Each row is a point on a tangle of strands that fork and nearly touch. The rows are in no order.
Points whose rows are less than 19 apart are linked; no others are. Some points are linked to none.
Z_482: [ 13 -12  -3 -17  -4 -36  24   4]
Z_806: [-13   4  -3  16 -13  21   0 -40]
Z_878: [  2  -3 -20 -12 -24  20  -5  23]
Z_754: [ -5   4 -19   4  28   0 -17  -2]
Z_589: [ 14  -7  20 -21  16 -27  18   6]
Z_228: [  6  -8 -19 -25  -6 -32  14 -12]
Z_659: [ 15  -1  24 -20  18 -23   9   4]
Z_412: [-25  -4  -1  16  -5  15   0  -8]
Z_464: [ 15   2 -10 -29   3 -15  -2  -7]
Z_372: [ 8 -3 11 41 12  5 12  2]
Z_92: [ 16  12  17  -1  22 -10 -12   7]
Z_873: [ 10  -7  -8 -26  -2 -27  14  -8]
Z_512: [-25   0  12   9 -19  21  -4  -5]
Z_585: [ 17  12  26  10   7   2 -13  26]
Z_223: [-24  -4   5   3 -15  21  -3   8]
Z_760: [ 14  11  27  -3  27 -18  -6   1]
Z_473: [ -6  -1 -42 -19  12   8 -15  -1]
Z_648: [-10  -6 -16 -13 -25  23  -4  20]
Z_399: [ 13 -11   4 -19   2 -31  22   4]
Z_976: [ 19   5  -5 -21 -23 -22   3  -2]
Z_221: [-32  -4 -11  10  -5  16  -3 -27]
Z_106: [-37  -5 -13   1  -7  19  -6 -16]
Z_955: [-13  -1 -18   1  13  10 -13   9]
Z_599: [13 -6 18 41  8  9 24 -3]
Z_387: [  7  -1  24  28  -9  19  20 -21]
Z_922: [ -9  -1  20  29 -12  14   9  -9]
Z_313: [  7  -1 -27 -33   2 -21   1 -18]
Z_797: [-31  -8 -21   9   8  12  -5 -10]
Z_795: [  5  -4 -26 -31  -5 -27   7 -17]
Z_367: [  1   2 -37 -22  11   4 -15  -1]
Z_397: [ 16  -8  13 -21   6 -27  20   6]
Z_944: [-5  0 21 29 -3 11  1 17]
Z_917: [-11  -3   3  26   7   8  -2   6]
Z_692: [ 12  11  12  13  22  -5 -13   8]
Z_34: [  4  -5  20  33  -4  15  22 -17]
Z_62: [ 5  0  8 37 15  3  3  6]
Z_966: [ 10   8  22  20   5   7 -10  27]
Z_192: [ 13   9  30   0  33 -23  -2  -4]
Z_749: [-34  -7 -19  -6  -7  22  -6  -3]
Z_867: [-15  -3  -5  17   8  10  -5   7]
Z_723: [-19  -7 -12 -11 -21  24  -3  16]
Z_676: [ 21   8 -11 -22 -22 -12  -3   1]
Z_538: [-28  -8 -30  -8   3  18  -9   1]
Z_340: [-2  2  8 29 10  6 -4 10]
Z_493: [  7 -11 -10 -11 -13 -40  21   5]
Z_443: [ 10   0 -21 -11 -28  15  -7  22]
Z_211: [-10   5   5  18 -15  21   1 -35]
Z_285: [ 20   7 -17 -18 -21  -1 -10  10]
Z_514: [-18  -6 -38 -13   8  15 -14   3]
Z_74: [-13   4  12  21 -16  19   4 -26]
Z_120: [-17  -3 -12   9   8  12  -9   9]
Z_933: [ 20  15  29   6  13  -5 -12  20]
Z_956: [ 13   0  -5 -18 -24 -31   9  -3]
Z_776: [ 24  13  29  -5   9  -7 -10  17]
Z_347: [ 19   4  23 -20  14 -18   3   5]
Z_954: [ 16  -1  -1 -28   1 -20   7  -5]
Z_486: [-23  -4  -2  -4 -18  24  -4  10]
Z_637: [-25   1  -7  13 -10  17  -2 -33]
Z_173: [ -8   1 -21  -2  19   6 -16   4]
Z_946: [  6   1  17 -17  32 -26   4  -6]
Z_929: [ 22  10  29 -12  12 -12  -4  11]
Z_135: [ 12   6  -3 -21  17  -9 -10  -1]
Z_674: [-24   4  12  11 -23  21  -6 -16]
Z_897: [-10  -2  20  30  -8  13   7   5]
Z_158: [  7  -8  14  35   6  11  24 -13]
Z_57: [-10   2  18  25 -16  17   7 -18]
Z_875: [ 17   4 -20 -14 -21   8 -10  18]
Z_32: [  6   4 -27 -24  12  -1 -14  -4]
Z_35: [ 12   5 -20 -28   6 -10  -7  -7]
Z_279: [  4   6   9  18  15   2 -11  14]
Z_325: [  7  -6  -5 -13 -24 -38  15   1]
Z_612: [ 2  3 23 28  0 10 -3 24]

A fork is a point with three links, a tip a point with one. Leave the first point through the second and follow the links. Name the first fork or tip that comes.
Z_464 / Z_954: Z_313
Z_192 / Z_760: Z_340
Z_917 / Z_867: Z_754
Z_599 / Z_158: Z_387
Z_340 / Z_279: Z_192
Z_648 / Z_723: Z_674
